Each row is a point on a landscape with many valleys, with its height.
A ball rolls from a point to whichever of its 2 nearest points has the largest drop for the distance, and stops where none of them is lower. Distance is the straight distance between rows; heights are no part of it.
K_518 height 411: [144 133 120 154 119  71 161 123 128 146 118 105 134 151 197 176 133 114
 146  94 129  88  65 130 147]
K_584 height 412: [116  40  91 119 178 100 143 123 146 168  93 141 159 150 155 122 153 122
 163  80 140 145 122 146 109]
K_865 height 417: [111  64 117 117 131 116 152  86 132  79 131  93 127 190 190 143 131  83
 149 108 130  98 116  48 121]
K_278 height 512: [143 164 106 167 140 120 168 101 115  86  97 108 171 146 146 126  95 142
 133 125 139 133  96  97 160]
K_406 height 537: [149 109 212 150 114 157  43 117 154 165 130 119  78 126  98 140 121  63
 122 145 139 120 159 153 134]
K_785 height 631: [139 105  86  67 109 147  94 115 114  91 145 106 192 141 179  97  84 145
 119 167  98  89 127  81 106]
K_547 height 276: [138 167 128 162 147 118 150  77 120 105 160 115 125 127  60  96  96 125
 102 155 131 119 190 183 156]
K_653 height 289: [123  70 120  74 152 164 132 140 119 150 115  96 142 166 144  83  73 104
 133 140 119 138 187  94 111]
K_391 height 401: [135 181  72 162 117 121 161 119 135  70 100 123 164 107  93 138 119 181
 134 132 127 164 138 118 121]
K_426 height 321: [126 106 120  92 168 152 139 191 151 159 125 120 165 111 157 140 175 160
 125 107 125 202 115  95 103]
K_156 height 651: [138 185 101 137 100 152 121 137 147 124 121  88 157 111  85 120  77 158
 111 131 100 157 171 138 100]
K_138 height 290: [108  98 171 137 145 140 106 147 144 176 112 124  97 141  88 122 138  87
 121 127 137 132 149 168 148]
K_251 height 556: [136 137  95 131 140 126 149 106 125  65 120  85 183 171 171 128  92 125
 110 113 125 127 116  57 143]
K_11 height 358: [122  61 126  98 141 166 114 171 139 181  92 115 144 120 140 124 134 112
 136 109 121 158 155 144 108]
K_731 height 171: [124 106 131 138 131 149 156 139 105 142 118 160  83  82 100 111 153 143
 156 133 128 134  86 161 129]
K_795 height 559: [152 160 140 136 153  84 143 139 104 143 126 133 135 143  93 100  96 102
  99 148 130 101 143 181 168]
K_565 height 596: [123 137 129 126 110 144 152 116 149  68 149  74 163 172 191 202 162 125
 118  94 115 110 112  58 140]
K_13 height 355: [ 64 149 184 113  96  71  80 117 132 150 149 164  57 105  88 119 149  86
 109 139 175  92 140 136 173]
K_106 height 540: [146 156 115 189 158  53 162  96  92 154 113 125 133 165 114 106 117 100
 113 138 154 114 126 125 197]
K_974 height 357: [ 70 163 122 124  53  91  85 157  80 128 161 188  71 100  83 134 111  84
 128 121 124 116  73 118 168]
K_874 height 340: [162 152 124 163 100 117 154 107 134 123 109  98 140 146 180 161 157 151
 153  91 132 122  70 112 126]
K_687 height 306: [ 87 144 160 142 103 126  90 162 156 110 125 155  85  66  91 129 125  90
 107 126 148 109 106 157 149]
K_210 height 377: [124  60 119 105 157 108 140 108 119 118 138 105 173 184 214 133 123 100
 137 119 116  92 108 129 130]
K_612 height 220: [178 141 127 118  95 134 135 125 120 144 111  84 159 135 167 117 124 157
 132  98 108 120 113 132  85]
K_737 height 329: [123 116 110 116 130 147 162 131 129 131  90  91 128 149 134  93 130 164
 136 118 143 164 116  82 110]
K_54 height 177: [135 141 130 151 123 132 108 117 144 104 140 131  99  96  66 113 147 123
 119 137 122  99 187 205 107]
K_302 height 230: [131 174 124 120 137 105 155 168 167 145 123 185 132 109 159 174 145 174
 129 116 139 175  74 106 112]
K_360 height 639: [127 155 201 163 154 128  44 106 149 121 181 177  73 130  84 131 178 103
 108 141 171 105 142 148 121]
K_310 height 422: [101  57  94 143 165  80 151 128 140 165  86 181 121 137 122 122 144 131
 171 101 156 146 105 165 136]
K_372 height 409: [ 87 134  86 135  89 124 166 136  82 168 105 133 100 150  88 112 106 167
 158 134 123 168 100  86 145]
K_491 height 308: [118 178  92 180 116 117 142  95 126 117 146  95 116  87  41 112  90 146
 127 148 129 114 184 152 162]
K_318 height 295: [170  89 111  75 126 191 118 129 105 117 134 102 180  99 144 108 119 143
 131 146  98 120 173 140  87]
K_149 height 688: [165 140  95 101 128 123 104 109 159  51 152  93 198 135 181 161 143 165
 113 127  99 139 126  83  91]
K_682 height 486: [184 158  98 139 115  91 135 149 141 107 125 137 166  81 153 144 117 144
 132 103 111 108 112 177  90]
K_279 height 447: [105  95 203 126 126 132  63 157 167 181 138 163  80  90 136 153 151  68
 127 113 153 108 143 170 139]
K_805 height 635: [127 184 133 122 102 160 130 163 160 141 104 104 132 113  93 134 112 155
 103 125 113 174 141 124 107]
K_389 height 595: [103 166  89 136 110 160 125 168 121  88 128 180 128  81  94 165 141 164
 128 142 121 180  69 114 136]
K_575 height 415: [ 85 100 174 109 127  83 101 168 152 194 117 171  60 106 121 147 145  75
 121 106 145  93 144 183 143]
K_981 height 374: [102 138 105 131 112 137 161 125  99 146  98 120 121 147 125 119 135 188
 157 125 137 173  93  66 125]
K_487 height 288: [111 119 127 111 130 184 157 139 134 133 103  70 110 122 108  90  88 157
 136 129 131 159 163  86 115]
K_702 height 668: [108 173 119 148 114 124 151 103 122 119 103 142 146 177 175 175 158 171
 152 120 139 164  61  59 144]
K_827 height 229: [154 113 123 125 111 127 143 100 134 110 130  81 154 154 192 132 152 151
 144  99 119 127  96  80 100]
K_925 height 676: [150 145 207 151 153 152  65 124 139 131 170 157  85 145  96 151 176 107
  89 131 131  97 180 166 101]
K_219 height 458: [185 160 115 127 110  84 122 120 102 137 142 138 167 108 169 137 103 131
 127 129  95  79 105 195 112]
K_733 height 572: [142  94 187 139 127 210  58 114 146 145 153 108 124 112 106 136 129  72
 125 152 126 133 176 154 129]
K_650 height 548: [130 131 127 154 157  95 174 100  96 128 115 111 137 167 115  92  97 122
 118 155 141 128 146 141 167]
K_910 height 105: [136 130 137 150 112 131 142 119 125 111 119 136  85  69  78 110 148 127
 135 135 129 121 132 187 118]
K_907 height 563: [143 113 119 128 162 151 173  82 118  72 136 112 123 136 121  78  89 139
 135 154 130 129 161 115 129]
K_379 height 393: [123  53 102  92 157 136 133 142 146 161  88 102 168 150 165  96 133 118
 147 105 127 157 142 106 105]
K_2 height 397: [122  58 104 119 162 104 156  89 125  98 127 113 150 205 182 104 119  85
 140 124 131 107 134  96 119]
K_387 height 586: [117 163 134 131 119  74 145 185 121 161  91 140 121 113 102 122 111 102
  99 103 137 123 117 140 175]
K_510 height 568: [108  93 138 139 186 135 152 123 113 121 120 154 105 157 101  97 156 122
 118 150 145 142 145 156 146]
K_975 height 555: [112 156 107 135 108 138 125 176 149  94 116 173 110  59  89 153 132 148
 122 118 126 144  83 145 116]
K_238 height 602: [108 175 138 122 101 105 136 202 142 191  84 137 118 129 112 121 116 119
 109 110 136 150 105 131 128]
K_367 height 718: [167 139 100  98 140 143 126 147 150  77 125 100 186 108 154 136 126 170
 110 117 107 156 129 111  89]
K_341 height 448: [100 174 163 140  66  77  31  84 156 105 148 148  78  71  91 121 133  93
 128 148 168  99 157 136 148]
K_182 height 588: [136 122 122 131 133 191 124 110 129 107 144  87 120 112  86 103  83 115
 117 152 110 133 191 146 111]
K_868 height 244: [131  91 129  79 142 193 141 158 127 135 122  82 138 121 136  88 103 126
 122 129 119 165 172  72 107]
K_979 height 579: [ 90 123 142 156 166 150 130 114 111 117 157 162  75 144  62 112 153 129
 116 166 150 121 115 160 164]
K_329 height 459: [149 175 128 157 121  52 162 149 128 150 103 150 139 106 179 153 114 121
 136  79 141 109  73 124 146]
K_599 height 351: [120 184  64 190  95 120 151 119 122 104 113 102 131  90  60 128 104 164
 144 131 125 141 172 131 128]
K_847 height 390: [170 100 135 103 139 182 127 135 111 128 146 130 149 100 126 109 128 125
 123 147 102 113 155 182 101]
K_676 height 695: [141 121 200 126 139 172  79 117 126 170 170 139  94 157 100 134 152 102
 100 150 109 103 191 177 106]
K_963 height 603: [104 139 162 164 142 135  62  91 132 112 169 177  64 120  66 111 161 109
 127 172 165 107 115 144 154]
K_213 height 456: [144 180 100 164 111 115 162 121 113 102  88 139 139 105 109 125 114 165
 140 124 138 137  97 119 148]
K_191 height 309: [ 55 137 146 126  77 101  69 144 108 152 141 164  60 110  80 122 135  79
 137 143 153 113  93 128 178]
K_287 height 149: [157  75 138  73 137 210 113 130 113 124 135  89 143  98 134  92 116 110
 125 145 104 137 207 108  98]
K_722 height 587: [141 127  97  98 130 130 131 120 125  83 135  85 183 162 173 107  76 141
 113 135 107 127 131  71  96]
K_697 height 297: [138  95 111 144 155 115 158 139 129 137 100 138 136 111 188 153 164 148
 171 106 151 137  61 110 128]
K_59 height 430: [ 85 119 105 145 100 106 148 135  61 184 117 158  78 137  69 111 125 129
 164 142 123 138  98 126 162]
K_611 height 656: [157 168  93 141 113 132 139  78 149  41 134  98 179 149 168 182 157 170
 132 108 120 140 120  71 112]
K_421 height 546: [113 103 114 103 116 137 135 124 126  91 165  81 176 174 206 214 140 114
 116 100  97  88  95  87 127]
K_914 height 647: [123 163  97 117 116 131 153 109 111 125 124 178 137 179 141 169 144 186
 148 154 135 203  75  62 145]
K_936 height 163: [136 142 123 126 148 107 153 146 174 144 135 144 138 135 194 192 175 177
 144 106 133 176  63  89 105]
K_905 height 320: [121  66 155 108 143 172 107 155 133 176 124 110 128 149 110 115 117  76
 115 144 125 133 168 159 123]
K_467 height 353: [159 149 109  97  97 137 107 134 130 139 140 101 194 135 182 149 119 158
 126 119  89 104  93 129  84]
K_996 height 280: [119 150 135  97 136 147 141 183 171 165 126 160 127 103 127 149 165 160
 112 118 126 189  93 113  98]
K_662 height 343: [141  65 119  77 143 125 117  92 106 134 159 135 175 173 208 107 127 126
 137 154 109  80 120 127 110]
K_99 height 217: [103 121 163 146 118 147  84 140 140 143 127 130  80  94  81 114 144  94
 134 133 152 120 103 143 138]
K_284 height 493: [129 185 129 164 105  41 159 144 107 161  94 170 114  96 148 133 123 130
 132  98 149 106  87 115 189]
K_81 height 561: [116  74 153 124 182 164 176 105 119 122 141 138  98 162 113  67 145 138
 133 154 144 145 171 111 115]
K_509 height 314: [129  60 111  76 151 139 119 111 108 152 132 126 158 187 177  86  92 104
 120 162 110 110 159 122 105]
K_537 height 467: [113  57 113 108 144 124 135 113 139  95 115  90 147 162 193 156 165 119
 150  75 140 114 113  34 122]
K_660 height 617: [125 151 137 107 114 141 120 196 140 170 100 111 138 131 121 138  98 122
 101 112 115 154 131 147 117]
K_425 height 392: [100 135 197 110 126  68 105 154 144 153 143 173  66  98 100 129 152  84
  93 127 155  82 151 172 151]
K_407 height 428: [178 119 129 108 137 126 131 128 113 137 147 138 144 123 154 116 112 131
 125 146 105  99 131 206 102]
K_801 height 291: [140 160 146 137 156 112 155  87 100 141 170 106 124 169  88  87  74 145
 101 156 109 109 207 154 153]
K_683 height 242: [130 159 153 164 141 129 109  79 134 100 174 125  97 130  46 118 130 133
 110 154 129 101 213 185 124]
K_80 height 471: [133 111 108  93 101 132 117 123 135 121 167  85 187 154 211 174 132 149
 116 121  91  83  87 104 106]
K_756 height 511: [158 155  96 142 134 122 144 157 148  88 120 156 147  57 137 162 139 163
 135 108 125 134 101 159  96]
K_691 height 629: [117 157  93 116 109 145 148 151 108 110 130 179 143 127 116 158 158 196
 148 152 126 194  68  87 121]
K_508 height 391: [ 81 163 141 152  78  97  66 109 150  89 142 168  70  62  67 113 139 106
 135 148 156 101 120 152 155]
K_608 height 233: [152 107 123 129 143 133 167 156 123 138 105 133 124  91 147 119 137 151
 153 113 129 143  84 139 116]
K_242 height 571: [130 147 150 125 132  78 125 180 132 157 127 142 119 115 113 122  98  79
  93 124 127 105 140 187 158]
K_929 height 305: [136 135 153 110 141 114 122 102  80 173 141 123 130 195 107  88  99 132
  96 168 101 103 206 170 137]
K_752 height 613: [133 119 145 137 114 206  86 127 152 111 136  94 117  91  81 123 115 102
 126 148 118 121 165 161 118]
K_301 height 434: [103  97 104 141 129  81 167 127  93 171  81 165  98 145 114 113 150 137
 160 127 149 134  95 141 152]
K_784 height 709: [162 122 162 133 128 190  93  92 118 129 169 141 114 133  95 124 137 127
 110 159 104 107 212 189 105]
K_365 height 573: [129 137  86 139 140 157 158  89 125  77 136  93 136 123  94  90  58 136
 134 155 115 127 187 136 124]
K_5 height 494: [141 126 222 145 108 142  41 109 171 149 144 165  68  92 140 128 157  62
 140 130 158 112 148 148 136]
K_670 height 524: [127 160 109 170 134  42 163 110  89 168  81 151 129 145 133 124 139 104
 135 108 163 123 101 113 219]
K_296 height 557: [144  98 141 111 179 133 171  91 115 111 144 124 129 175 152  80 116 129
 120 150 128 122 171 126 114]
K_369 height 419: [ 94 177  98 134  58 120 112 160  64 101 161 196  87 101  76 154 126 123
 134 117 101 129  74 117 150]
K_941 height 630: [121 155 125 133 112 147 144  81 148  40 135 107 154 166 171 182 154 159
 138 116 128 135 125  21 138]
K_459 height 245: [128  98 119 119 156 113 136 141 171 146 135  98 153 143 213 197 161 156
 143  82 126 144  76  88  93]
K_919 height 370: [143  84 128  95 169 158 125 187 148 180 131 125 157  86 161 145 141 125
 140 105 117 152 118 137 103]

For each start below, name the point where the ball stops.
K_805: K_612
K_391: K_910
K_676: K_296
K_149: K_612
K_865: K_868
K_691: K_287
K_106: K_612
K_752: K_191
